A landscape with many valleys, sampled at points; each row gives a point and its height.
From any point a ball rolls to the lowest of the 2 points nearest to it. It stops when none of these is lower. Distance is the straight distance between rows; heights are no part of it.
kir: [-1.34 -2.78  5.59 -0.20 -3.40  0.85  1.90 -2.11  0.55 -3.61  1.31  1.75
 -1.42  1.98  2.89  1.84 -3.89 -2.60  5.63  0.58]  height 51.3
Kamus: [-1.36  5.30 -3.85 -1.21 -1.60  4.67 -3.16 -3.81  0.60  1.08 -4.69  1.42
  3.83 -0.95  0.51  2.64 -1.82 -0.05 -3.68 -1.45]  height 19.4
vopag: [-0.10 -0.72  1.13 -2.64  3.14  0.69  1.80  3.25  0.46  1.23  0.26  1.50
  0.10  3.59 -3.47 -1.58  3.03  0.32 -1.90  1.57]  height 61.3
ket: [ 0.36 -4.10  2.79 -3.45  2.82 -0.56 -1.47 -0.41 -2.38  0.43  1.63 -0.95
 -3.84  5.18 -2.67 -2.57  0.95 -0.21 -0.15 -1.53]  height 27.5
kamet: [-0.58  4.18 -3.43  0.43 -2.82  2.09 -3.38 -2.43  1.90  4.53 -2.53 -3.24
  2.10 -1.82 -1.11 -1.68  1.49 -0.48 -2.92 -2.13]  height 17.9
Gereb: [-0.43 -3.19  1.30  1.13 -2.04 -0.56 -2.09 -0.59 -2.50 -4.86  0.28  0.28
 -1.15  2.73  1.13  0.24 -3.20 -1.54 -1.47 -0.04]  height 36.7
mim: [-0.54 -0.59 -0.61  2.26 -2.37  2.74 -1.14 -1.78 -0.48 -1.96  3.72 -1.27
  0.23  0.15  3.05  3.79 -4.85 -0.16  4.17  2.73]  height 39.3
Rup: [-0.57  0.94  3.09 -0.34  1.20 -1.50 -0.55 -2.36 -3.16 -1.63 -0.61  1.49
  2.10  3.96 -3.38 -0.34  0.33 -3.22 -4.07  2.34]  height 35.2
Lavi: [-0.89  2.97 -2.64  0.81  2.54  1.55 -0.25  1.83 -1.60 -0.67  1.62 -3.94
  6.56 -4.01  1.91  1.45  1.83 -0.26 -3.42 -0.63]  height 22.8
Fom: [-0.14 -5.10  6.10 -0.56  5.05 -4.31  1.97  0.88 -4.09  0.94 -3.34  2.56
 -4.01  0.93  4.45 -2.51 -3.82 -1.46  3.81 -0.09]  height 8.3
dak: [-1.77  3.97 -2.92  1.52 -1.36  1.18  0.92  0.93  4.90  3.25  3.50  0.84
  3.18 -4.98  0.60  1.05  5.59  2.46  1.14 -7.15]  height 42.2
riv: [ 1.03  1.83 -2.18 -4.90  0.77  2.86 -1.00 -2.14 -2.55  0.61 -1.94  2.10
  4.75  0.28 -3.26  1.06  2.24 -0.38 -4.16 -2.14]  height 23.9
Gades: [ 0.97 -1.86  1.04 -1.25 -0.24 -1.06  1.76 -3.64 -0.62 -2.19 -0.94  2.92
  0.17  3.44 -2.59  0.37  1.30  1.89 -1.84  2.27]  height 63.4
lata: [-2.51  3.37 -4.14  3.21 -0.31  2.41  0.18  0.04  4.43  1.64  3.64 -2.02
  5.08 -4.48  4.41  2.81  1.42  1.21  1.38 -0.87]  height 15.8
Mopo: [ 0.26  0.67  1.60 -3.66 -4.50 -1.80  0.18 -3.05  0.35 -4.19 -2.73  1.77
 -1.91  3.11 -0.16 -0.47 -0.08 -3.20  0.07  3.65]  height 59.5
vunov: [-1.48 -3.82  7.65 -0.76 -1.16 -1.07  3.73 -2.91 -0.12 -2.68  0.01  2.65
 -2.40  1.35  1.36 -0.34 -2.09 -2.11  5.29 -1.03]  height 47.3
bof: [-3.04  5.09 -5.88  0.13 -0.57  4.58 -0.83 -0.04  1.41 -1.25  1.33  0.09
  7.68 -3.33  1.49  2.29 -0.33 -0.02 -0.27  0.51]  height 55.0
lig: [ 0.40 -2.00  1.92 -3.47  0.49  2.02  1.07  0.55 -0.03 -0.37  2.89  0.66
  3.30  2.08 -0.09  2.51  1.94 -2.84 -1.63  0.08]  height 57.9
Vov: [ 0.60  0.31  6.19  0.69 -1.41 -4.14  2.07  0.16 -1.24 -4.62 -1.80  1.47
 -5.49  0.54  4.14  2.20 -3.04 -0.69  3.77  2.90]  height 34.5
rikam: [ 2.13 -3.00  1.79  0.09  2.21 -1.23  3.41  2.68  1.25  5.16 -0.13  5.26
 -3.00 -1.66  1.60  1.81 -1.91  0.06  6.29 -1.23]  height 32.9
Tuvop: [ 0.86 -2.32  3.16 -1.49  1.40 -1.96  3.32 -2.65  0.30 -1.41  0.31  2.84
 -1.71  3.31 -4.05 -0.77  1.24  1.78  1.86  1.93]  height 59.2
Zive: [ 0.16  0.72 -1.95  3.46 -1.33  3.30 -1.03 -0.21 -0.23  1.51  4.15 -2.72
  1.26 -2.61  2.50  3.94 -3.76  0.27  3.94 -0.22]  height 35.9
tup: [-1.18  2.37 -2.70  3.42 -0.90 -0.55 -3.85  0.86 -0.25  0.21 -2.19 -1.94
  0.15 -0.40 -0.26 -3.76 -0.27  0.05 -6.35 -1.10]  height 34.6
sutuz: [-1.00  4.04 -5.11 -2.52 -0.71  3.61 -2.93 -3.93  2.78  4.64 -5.23  1.52
  4.31 -2.95  0.68  0.94  0.33 -0.16 -3.32 -2.20]  height 17.0
risuv: [-0.79  0.20 -2.44  2.54 -2.77  1.27  1.84  2.64  4.11 -1.67 -0.12  1.58
  0.25 -0.44  3.13  0.97 -2.15 -0.30  2.62  3.72]  height 51.4
zinum: [ 0.28 -4.64  1.84 -0.92  0.02 -2.47 -0.57 -0.03 -1.67 -4.59 -1.06  0.80
 -2.63  3.27  0.48 -2.67 -0.46 -0.23 -1.69  0.98]  height 39.6
ledu: [-0.66 -3.14  4.59 -5.10  1.35 -1.20 -0.03 -3.64 -0.35 -1.78  0.31 -0.13
 -5.23  6.44 -3.16 -3.60  2.11 -0.67  1.75 -0.43]  height 33.8
sirit: [ 0.19 -6.08  3.06 -1.98  0.78 -4.06  1.69  0.82 -0.17 -2.84 -1.18  1.45
 -3.40  1.72  0.67 -3.43 -0.91 -0.09  2.53  1.59]  height 43.3
vekil: [-0.74  1.64 -3.96  1.10 -4.42  2.99  0.71  0.98  2.99 -1.48  1.38  2.23
  2.79 -0.39  0.73  2.01 -2.16 -0.92  3.06  2.63]  height 52.2
ruze: [-1.77  2.31 -6.07  0.10 -3.06  4.47 -1.50 -0.36  2.22 -1.25  0.57  0.51
  5.22 -1.59  0.68  0.58 -1.25  0.05  0.61  0.61]  height 53.4
levut: [ 1.76  1.79 -1.19 -0.87 -1.03 -1.62 -0.18 -2.05  2.27  0.11 -2.79 -0.49
 -2.62  1.53  1.19 -0.06  1.56  0.33 -3.82  4.54]  height 18.4
kesir: [ 0.71 -1.73 -0.77  2.37  0.73  1.52  2.05  1.84  2.10  1.58  1.05  0.74
 -0.57 -0.74  1.13  2.32  0.65  4.47 -1.60 -1.98]  height 9.4
bezi: [ 0.91  0.42 -2.24  2.44 -0.62 -0.48  1.95  0.92  5.03  4.19  0.06  1.81
 -2.00 -2.09 -1.83 -1.65  2.51  4.23  2.05 -1.19]  height 27.4
gez: [ 1.61 -1.14  2.94 -1.53  1.71 -3.06  4.76 -0.15  3.32  0.34  1.02  4.81
 -3.35  1.78 -2.05  1.30  1.55  1.58  3.31  2.52]  height 54.2
Sesi: [ 0.62 -0.59  1.28 -2.56  1.13 -1.02  1.32  3.19  1.29 -1.01 -1.96  1.83
 -3.43  3.18 -2.60 -2.90  1.86  0.50 -0.13  2.63]  height 62.5
Nefi: [-0.30 -0.28 -0.72 -0.43  3.22  0.25 -0.66  1.68 -4.42 -2.31  1.79 -2.07
  5.47 -2.00 -0.19  0.49  1.49 -0.81 -3.25 -0.90]  height 28.5
pomiz: [ 1.28 -2.73  1.00  2.61 -1.32 -1.19 -0.50  2.10 -0.71 -0.56 -1.14 -0.41
 -5.06  0.16  3.03 -0.10 -3.42  0.88  1.28 -0.12]  height 19.0
Burad: [-2.32  3.64 -1.84  3.19 -0.72  2.69 -1.88  2.38 -0.97 -1.97 -0.13 -1.12
  3.47 -0.63  0.23  1.49 -1.49 -1.10 -4.04  0.33]  height 48.3
goluv: [ 1.62  1.62  0.23  2.61 -1.57 -0.70  1.53 -0.69  2.47  1.56  1.24 -1.35
 -1.72 -0.29  2.00  3.45 -1.54 -0.64  0.84  4.08]  height 40.0
gil: [-0.33 -0.66  0.46 -1.72 -2.38  2.18 -1.35 -4.46 -0.66 -2.60  1.34 -0.53
  2.76  2.97  2.09  2.98 -1.40 -4.24 -1.76  3.07]  height 55.7
zazop: [ 1.80 -3.06 -0.87  0.80  3.06 -1.99 -0.72  0.18 -1.33  0.91 -0.48 -0.54
 -2.96  1.34 -1.86 -2.45 -0.16  4.08  0.15 -0.33]  height 35.4
Fot: [ 0.90  0.20 -0.99  2.23 -0.67  1.88  1.49  2.19  0.81  2.67  3.67 -0.33
  1.70 -4.21  1.32  4.30 -0.43  0.68  2.50 -2.29]  height 31.3
sepu: [ 0.20 -2.83  2.30 -2.36 -1.00  0.52 -2.61 -1.81 -3.72 -1.59  2.44 -2.50
  1.77  1.46 -1.17 -0.27 -0.70 -4.67 -1.34 -0.79]  height 52.8
nekis: [ 0.33 -1.24 -1.02  0.94  3.74 -0.27 -0.62  3.46 -5.21 -2.62  2.13 -2.28
  3.84 -4.08  0.29 -0.28  1.21  0.36 -1.56 -3.67]  height 31.9
bupi: [-0.87  5.37 -4.08  0.00 -2.00  2.48  0.87  1.33  2.30  1.65  2.66 -0.43
  4.71 -6.13 -0.75  2.13  3.96  0.89  2.58 -5.79]  height 39.0
peda: [ 1.24 -2.31  0.11  0.51  1.28  0.78  1.28  4.47 -1.36  3.62  0.16  2.26
 -0.94 -2.10 -2.46 -0.74 -0.60  3.58  3.56 -3.74]  height 30.3
Kef: [ 0.38 -2.19  1.16  1.36 -1.93  2.31  0.89  1.11  1.32 -0.73  3.46  1.43
 -0.57  0.26  5.13  4.30 -4.28 -1.44  5.11  1.72]  height 41.2
fabu: [-2.35 -1.23  7.96 -4.69  2.23 -5.97  2.01 -3.81  0.24 -6.28 -0.91  0.11
 -6.72  2.24  0.56 -3.81  1.78 -0.23  1.92  1.00]  height 74.5
Fala: [ 1.15  2.98 -1.82 -0.51 -1.31  2.28  1.24  1.99  0.01  2.64  3.68 -1.36
  2.98 -4.79 -1.69  3.61  2.85  1.08  1.65 -4.26]  height 35.5
pumik: [ 2.53  1.77  1.88 -1.01 -1.61 -3.49  2.24 -0.49  1.96 -1.79 -2.38  0.13
 -4.87  1.26  0.26  0.73  1.10 -0.49 -0.77  4.99]  height 23.8
zov: [ 0.62 -2.11  1.35  1.49  5.51 -3.17 -1.28  2.92 -2.02 -0.02 -0.61 -0.40
 -5.92  3.16 -1.06 -3.65 -1.12  2.74 -0.62 -0.33]  height 37.7
zupen: [-1.43  3.81 -2.39  2.02  1.27  3.21 -1.08  1.73 -0.83 -1.17  3.02 -4.91
  5.13 -4.71  4.17  3.22  1.37  0.45 -1.59 -2.83]  height 15.5
Mezos: [ 1.13  1.06 -0.69  3.54 -0.56 -4.15 -1.64 -0.16 -1.45 -2.07 -1.81 -1.46
 -3.04  1.65 -0.69 -2.44 -1.91 -0.77 -3.52  2.49]  height 42.7
luk: [-0.36  1.63 -2.32 -1.84  1.09  1.90 -1.02  3.18 -0.76  2.75  0.24 -1.32
  1.30 -1.26 -4.06 -1.98  3.60  2.15 -2.62 -2.83]  height 17.7
pid: [ 0.62  0.38 -2.95 -1.47  1.75 -0.91 -0.17 -0.19  2.50  3.65 -1.56 -0.69
 -2.21  1.01 -4.42 -3.92  3.01  3.20  0.17  1.11]  height 29.7
bupan: [ 1.24 -0.01  0.25 -0.64  1.04  0.58 -0.11  4.31  0.28  4.66  1.71 -1.92
 -1.01 -0.94 -3.11 -1.62  2.24 -0.30 -0.30 -1.27]  height 15.6
Bada: [ 2.35 -1.28  2.91  0.61  0.84 -2.68  4.04  0.23  2.49  2.32  0.75  2.50
 -1.69 -0.30 -0.60  1.73  0.40 -1.27  3.44  3.73]  height 49.8
Pepa: [ 0.10 -0.96  3.40 -3.29  3.26 -3.78  1.49  2.97  0.41 -1.80 -1.65  0.42
 -6.75  4.35 -0.92 -2.85  1.53  0.19  0.97  3.33]  height 64.2
Nolo: [-1.25  3.40 -4.78  1.64 -3.23  3.01 -3.06 -2.54  1.01 -1.72 -2.33 -0.83
  1.38  0.69  2.66 -0.05 -3.46 -0.36 -2.54  2.53]  height 30.7
zudef: [ 2.17 -3.71  1.20  0.22  1.83 -1.48  1.02 -0.06 -0.88  1.82  1.48 -0.57
 -2.41  1.09 -0.77  0.18 -0.30  2.34  1.48 -0.49]  height 37.9
buz: [ 1.60 -2.29  2.57 -0.11  1.35 -0.03  3.20  3.33 -0.28  4.29  0.85  4.04
 -1.91 -0.83 -1.98  0.93 -1.24  0.82  5.41 -1.82]  height 31.5
teza: [ 0.35  1.99 -3.36  2.31 -3.69  0.50  0.24  0.24  4.20  2.96 -1.02  0.48
 -0.93 -1.69 -1.77 -1.75  1.57  2.62  0.51 -0.69]  height 25.4
tunu: [-0.23  2.22 -2.81  0.46 -2.41  0.96 -4.00 -3.11 -2.16 -2.70 -1.66 -0.44
  1.36  2.15  0.02  0.48 -3.82 -3.25 -3.41  1.54]  height 33.0
Zuran: [ 1.26 -2.09  0.62 -1.50  3.04 -1.79 -3.46 -1.01 -2.93 -0.12  1.00 -1.92
 -3.75  4.79 -2.83 -2.95  0.28 -0.55 -3.74 -0.80]  height 23.5
miku: [-0.15 -4.65  5.07  0.86  2.13 -1.36  0.41  1.55 -4.24 -0.40 -1.97  2.38
 -3.27  0.81  4.60 -0.74 -5.47 -1.76  2.43 -1.61]  height 13.8
det: [-0.56 -2.64 -0.65  3.48 -0.25 -0.23 -0.51  3.50 -0.36 -0.68 -0.85 -0.74
 -1.49 -1.23  2.75 -1.32 -2.60 -0.03 -0.30 -0.75]  height 20.6
rotu: [-0.23 -1.28 -2.30  0.37 -2.93  0.95 -3.84 -1.43 -2.00 -4.24 -0.41 -0.44
  0.44  2.20  0.98 -0.90 -2.58 -1.98 -3.66  0.67]  height 34.8
Zula: [ 2.09 -1.26  2.62 -3.18 -0.45 -5.40  2.53 -0.60  0.53 -1.76 -1.55  1.61
 -6.07 -0.37 -1.43 -0.81  0.69  1.99  5.73  3.04]  height 31.4
Pizuv: [-0.66 -2.45  7.79 -0.71 -0.38 -3.44  3.75 -1.11 -0.61 -3.84 -2.69  3.81
 -4.99  0.56  3.44  0.35 -3.05 -0.55  5.92  0.29]  height 40.9
las: [-0.07  1.38 -4.07 -0.39 -1.00 -0.47 -0.69 -0.42  3.73  3.49 -2.44 -0.29
  0.09 -0.54 -3.06 -4.11  3.03  2.36 -2.00  0.42]  height 27.7
lek: [-1.89  3.97 -1.70  3.81 -1.63  2.26  0.10  2.79  2.24 -0.02 -1.57  0.19
  2.25 -0.15 -0.42 -0.10 -0.22 -0.41 -3.09  1.78]  height 49.3
niv: [ 0.97 -0.55  1.43  4.05  2.21 -4.60 -2.05  2.14 -2.34 -1.24 -1.26 -1.00
 -4.17  1.75 -0.88 -2.60 -3.08 -0.09 -2.37  0.19]  height 40.2
ruge: [ 1.64  1.17  3.82  0.25 -1.61 -4.59  1.32  0.11 -0.62 -3.73 -1.87 -0.68
 -5.71  1.31  1.92  1.50 -1.01 -0.99  0.61  4.22]  height 29.1
miviz: [ 1.75  1.78 -2.22  0.51 -2.02  0.96 -0.18 -2.63  2.71  1.10 -1.95  0.53
 -1.34  1.56  0.78  1.80  1.18  1.73 -4.30  1.81]  height 15.2
vuk: [ 0.04  4.41 -2.88 -2.86 -1.14  4.46 -2.09 -2.88 -2.08  0.57 -2.78  1.82
  4.77 -0.55 -1.88  2.74 -0.56 -1.83 -3.81 -1.78]  height 21.5
buvab: [-2.74  3.39 -2.08  3.42  0.32  2.75 -1.21  1.97  1.94  1.72  3.39 -4.57
  4.02 -5.01  4.80  1.89  0.69  0.63  0.66 -2.48]  height 5.6
miz: [-1.58  6.06 -2.75  1.96 -1.88  2.95 -0.37  0.72  3.10  1.88 -2.51  1.40
  3.40 -0.66 -1.12  0.41  1.44  0.08 -3.63  0.60]  height 50.3
Ralop: [-0.09  0.89 -3.43  2.96 -2.71  2.91 -2.43 -1.07  0.46  0.86  2.25 -3.38
  0.77 -1.62  2.12  2.02 -1.74  0.67  0.26 -0.09]  height 39.5
Mezev: [-0.90 -1.49  0.33  1.10  2.34  1.42  0.86  6.71 -2.46 -0.43  0.95 -0.88
  3.82 -4.15  0.45  0.58 -0.64  0.65  1.14 -3.31]  height 34.9
keli: [ 0.49 -3.31  4.97 -2.81  4.83 -4.55  2.41  0.92 -3.10  2.50 -3.86  3.19
 -6.14  0.60  2.24 -3.16 -2.43 -0.67  6.17  0.91]  height 15.1
linul: [ 1.91  0.15 -1.49  1.84 -3.06 -1.02 -0.06 -0.50  1.74  0.58 -1.89 -0.75
 -4.01 -0.22 -1.25 -1.37 -0.49  3.02  1.21  1.14]  height 22.4
Bupu: [ 1.09 -4.09  3.79  0.50 -1.10  0.40  1.08  2.00 -1.01 -0.36 -0.55  1.50
 -3.71  0.82  2.82  1.43 -3.50 -0.35  2.98 -0.84]  height 17.1
gopi: [ 0.11  1.59  4.82 -0.84  0.72 -2.47  0.41 -3.82 -1.94 -2.66 -1.20  0.91
 -1.41  5.16 -2.53 -1.14  0.27 -3.45 -2.37  2.43]  height 41.0
sibi: [ 0.17  2.96 -4.07  2.05 -4.28  0.53 -1.72 -2.34  2.20 -1.68 -2.86 -1.43
 -0.78 -0.40  1.74 -0.98 -2.07 -0.06 -0.69  3.10]  height 28.4
gar: [-0.47 -0.75  2.54 -0.33 -2.59  1.11  1.17 -2.65  0.94 -3.28  1.66  0.55
 -0.20  2.76  3.02  2.45 -2.05 -3.35  1.77  3.89]  height 53.7
bel: [ 0.09 -4.61  2.53  0.08  3.07 -0.78  0.67  0.70 -3.76 -0.22  2.76 -1.51
  2.88 -1.36 -0.12  0.66 -0.59 -1.06  1.08 -1.18]  height 46.1
guna: [-1.72  1.91 -1.23  2.16 -0.73  3.76 -0.74  2.02 -2.26 -3.38  1.93  0.02
  4.10 -0.01  1.12  2.96 -2.50 -0.24 -1.47 -0.34]  height 47.5
Gak: [ 0.09  1.88 -2.66 -2.94  2.50  2.60 -1.81  2.31 -0.39  2.34 -1.01 -0.71
  1.41  1.63 -2.92 -1.81  3.55  1.20 -5.61 -2.46]  height 18.8
fumib: [ 1.64  3.10 -2.98 -2.44 -1.34  3.06  0.79 -1.90  0.98  1.65  2.85  2.55
  5.23 -1.44 -2.15  4.99  2.07 -0.52 -0.94 -1.18]  height 29.9
voge: [ 2.31  0.45 -1.09  1.87 -1.62  0.10  1.67  0.91  3.83  4.34  2.77 -0.01
 -0.60 -1.90  0.43  2.70  0.67 -0.28  2.90  0.85]  height 35.6
mal: [-3.43  2.39 -2.96  3.19 -1.22  0.77 -1.30  1.94  1.39  1.89 -0.77 -2.83
  4.18 -4.45 -0.42 -2.95  2.92  1.40 -0.35 -2.88]  height 25.9
Lozi: [-0.42  2.58 -2.77  0.85 -0.13 -0.22 -1.92 -0.96 -0.08 -0.04 -3.90  0.27
  0.75  1.15 -1.77 -2.79  0.57 -0.45 -5.94  1.19]  height 32.7
pize: [ 0.69 -3.16  2.27 -3.07  1.54  0.74  3.12  2.98  1.75  0.90  2.34  1.97
  1.37  2.16 -1.11  0.52  3.39 -1.61 -0.58  1.12]  height 59.8
getu: [ 1.10  0.78 -2.50  0.40  0.34  0.28 -4.06 -1.57 -4.46 -0.30  0.54 -2.67
  1.75 -0.39 -1.27 -0.14 -0.32 -0.78 -4.61 -2.66]  height 46.7
Baza: [ 0.79 -1.95  0.23  2.89  0.02  0.65  2.59  1.22  2.29  1.06  0.80  2.86
 -0.53 -1.61  4.40  4.33 -4.10  0.73  5.69  1.74]  height 43.0
Domez: [-1.65 -1.00 -2.52  3.28 -0.59 -0.23 -1.67  3.29  0.39  0.82 -0.75 -2.46
  1.70 -3.34  0.81 -3.06 -0.94  0.07 -0.12 -0.86]  height 22.5
nus: [-1.76 -4.77  5.79  0.77  3.06 -1.47  0.51 -1.13 -3.49 -1.65  1.46  0.34
  1.27  0.79  0.59 -0.23 -2.18 -2.45  1.48 -0.69]  height 50.5
risip: [-1.84 -2.49  5.04 -5.66  0.24 -2.49  0.95 -5.03 -0.01 -3.55 -0.49  0.20
 -3.43  5.10 -1.86 -5.05  1.90 -2.78  0.41  0.50]  height 40.8
Kig: [ 1.68 -2.81  4.03 -2.56  3.69 -2.12  1.96  1.89  0.12  4.02 -0.41  0.43
 -5.84  2.25 -1.48 -1.30  0.17  0.91  5.55  0.61]  height 9.7
Lutad: [ 1.65 -1.39  3.98  1.14  0.27 -2.82  2.11 -1.09  1.28  1.39  1.32 -0.69
 -1.61 -0.05  1.20  2.16  0.07 -2.53  2.14  4.43]  height 45.4
popel: [-0.51  1.96 -0.29  3.31 -2.80  0.09  0.36  2.99  1.13 -1.42 -1.46  1.10
  0.41  0.59 -0.89 -0.27 -2.04 -0.90  0.14  2.93]  height 50.2
mudu: [-2.29  7.04 -4.25 -1.37 -0.79  2.94 -3.74 -1.23 -1.15  0.90 -3.42 -2.16
  6.23 -4.30 -0.16 -0.73  2.27 -1.28 -3.25 -4.61]  height 32.8
Seku: [-0.53  3.41 -5.87 -1.42 -1.97  3.38 -1.69 -3.95  2.18  1.99  0.23 -1.31
  5.77 -4.52  1.85  1.86  3.10  1.54 -1.84 -3.63]  height 19.9
Tarug: [ 0.45  1.25 -0.98 -0.51 -0.07 -0.32 -0.94 -0.68 -1.33  1.03 -1.72  0.19
  1.77  1.46 -3.49 -1.52  0.60 -1.49 -3.66  1.86]  height 30.6
vusi: [ 0.32 -2.17 -0.74 -3.50 -0.37  0.03 -1.30 -6.15 -1.47 -1.52 -1.67  1.69
  1.41  3.23 -1.52 -0.33  0.61 -0.13 -3.49  1.08]  height 67.0
dibo: [ 0.73 -1.27  0.86 -1.51  3.93 -0.25  0.49  4.42  0.60  5.20  0.87 -0.55
 -4.40  1.37 -2.64 -1.99  1.18  1.16  3.15 -0.80]  height 13.4
nurol: [ 0.84 -0.28 -1.68  0.82 -1.01  2.26 -0.51 -0.22  0.78  0.50  0.26 -1.10
 -0.14  0.95  1.07  0.77  1.67  3.12 -5.14 -1.52]  height 12.1
Godo: [-0.70  0.02  4.12 -2.55 -4.57 -2.32  1.21 -2.67  1.23 -6.23 -0.84  0.50
 -2.55  3.06  2.54  0.84 -1.64 -3.86  2.48  4.41]  height 56.4
lun: [ 0.77  0.00 -1.04 -2.26  3.11  0.52 -3.35  1.65 -2.64  1.57  0.29 -2.01
 -1.64  3.53 -3.26 -2.86  1.91 -0.18 -5.11 -1.27]  height 20.4
vofun: [-1.29  1.94 -1.92  2.86  0.61  1.37  1.74  2.41  4.54  4.52  4.22  0.35
  2.22 -6.41  1.59  1.57  3.61  3.57  2.76 -6.27]  height 45.2
danov: [-1.71 -0.59  7.38 -0.24  0.79 -3.97  1.11 -3.52 -1.37 -4.56 -0.43  0.07
 -2.99  3.63 -1.03 -1.78 -0.23 -3.25 -0.88  2.36]  height 47.9
Lil: [-1.12 -4.10  6.36  0.97  1.85 -3.44  0.77 -3.10 -2.60 -2.69  1.18 -0.08
 -0.64  2.34 -0.35 -1.33 -1.11 -2.33  0.50  1.70]  height 54.1
Rubif: [-1.12 -1.49  6.09 -4.08  3.72 -5.65  1.91 -0.23 -0.49 -3.99 -0.98  0.68
 -6.73  3.86 -0.05 -3.00  1.13 -0.24  2.10  2.20]  height 68.0
gugul: [-3.59  5.26 -3.13  1.12 -2.40  1.90 -2.05  1.00  0.45  0.98 -1.76 -2.41
  5.39 -4.17 -0.75 -2.39  3.60  0.87 -1.47 -4.91]  height 29.0
Kad: [ 0.11  5.23 -3.89 -1.59  0.44  2.79 -4.29 -1.13 -3.47 -1.05 -1.34 -3.94
  5.20 -4.32  0.07  0.32  1.42 -1.32 -3.98 -4.46]  height 36.6
kede: [ 1.58 -1.17 -1.69  2.00 -0.04 -0.04  1.09  1.68  0.22  3.72  0.76  0.31
 -0.71 -2.68 -2.99 -0.48  0.66  4.27  3.47 -2.84]  height 29.4
sim: [ 0.01 -0.93 -0.24 -3.16 -0.49  2.34 -1.87 -2.70 -2.20 -0.89  2.26 -1.34
  4.46  1.06  1.06  2.25  0.27 -3.93 -2.39  0.12]  height 55.5
tun: [-0.74 -0.79 -4.36  2.66  1.19  1.19  2.25  0.69  3.44  0.67  2.78  0.78
  4.95 -4.06  2.69  2.04  1.63  2.36 -0.17 -0.67]  height 24.9
poziz: [-1.63  3.93 -5.10 -0.94 -2.25  1.86 -2.49 -3.96  3.44  4.26 -2.51 -0.78
  3.48 -3.31 -0.02 -0.71  3.46  2.23 -2.97 -3.80]  height 13.1
disuk: [-0.11 -3.58  0.50  2.23  0.58  0.89  2.55  3.55 -0.51  0.68  0.38  2.79
  1.95 -2.53  2.67  1.92 -3.02  1.40  3.86 -1.07]  height 44.7
kug: [ 0.34  1.94 -3.27  1.77 -0.83  1.15 -3.01 -2.64 -2.76  0.20  1.13 -3.93
  2.63 -1.82 -0.22  1.50 -0.52  0.95 -2.47 -1.05]  height 43.6
Vesi: [ 0.29  1.09 -2.91  0.08  1.52  1.17  1.36 -0.46  2.04  2.79  1.59 -0.16
  4.10 -2.83 -0.31  1.08  3.63  1.94 -2.46 -1.26]  height 30.8
Nasop: [ 0.37 -1.59  1.24 -0.87  0.39 -1.15 -3.81 -1.18 -6.16 -1.63  2.41 -2.46
  2.46  0.96 -2.55 -0.66 -0.56 -3.40 -2.81 -2.89]  height 50.1
Vatuk: [ 0.58 -1.82 -1.43 -2.41  4.47 -1.99  0.01 -0.14  0.31  1.56 -0.51 -0.67
 -4.95  3.70 -3.35 -3.27  1.75  4.45  1.84  1.55]  height 32.6
Lezi: [ 2.58 -0.07 -0.25  0.10 -1.08 -3.02  1.76 -0.25  1.35  0.67 -1.35  1.15
 -5.24  0.08 -3.21 -0.67  0.51  3.42  4.04  2.14]  height 25.3
Lusu: [ 1.55 -3.29 -0.01 -0.24  1.22  0.39 -0.26  0.22 -2.70  1.52  3.06 -1.94
  1.12 -2.27 -0.26  1.61  0.79  0.99  0.03 -2.20]  height 42.1
sanoz: [-0.61 -2.40  0.00  1.48 -0.64  2.09  1.17  1.83 -1.36 -2.90  2.05  1.53
  2.79 -0.52  0.45  2.67 -2.22  0.78  0.88 -0.29]  height 46.2
kina: [-0.04 -3.13  5.64 -3.59  4.95 -4.58  0.80  0.85 -1.73  1.70 -1.31 -0.56
 -7.26  2.74 -0.40 -3.44 -0.90 -1.34  6.24  0.63]  height 17.6
lebov: [-1.37  0.90 -3.46  3.93 -3.18 -0.50 -2.10  0.90  2.91 -0.58 -1.89 -3.07
 -0.23 -2.25  2.24 -3.08 -1.87 -0.86 -0.40  1.69]  height 25.1
Geb: [ 1.23  2.11 -2.10 -2.33  0.26  2.44  0.99 -1.25 -0.14  2.52  0.46  1.68
  3.97 -0.51 -2.80  2.21  3.35  0.70 -2.67 -0.26]  height 26.7

Two balls start at each pair of points below. Name the first point that both come to, or write -.
Mezev, Domez | -
risip, sirit | -
kir, Mopo | pumik
sepu, sanoz | Zive

For each start below, name the point where the ball stops.
Gereb | Fom
ruze | Zive
mudu | Fom
Gades | Fot
fabu | Kig
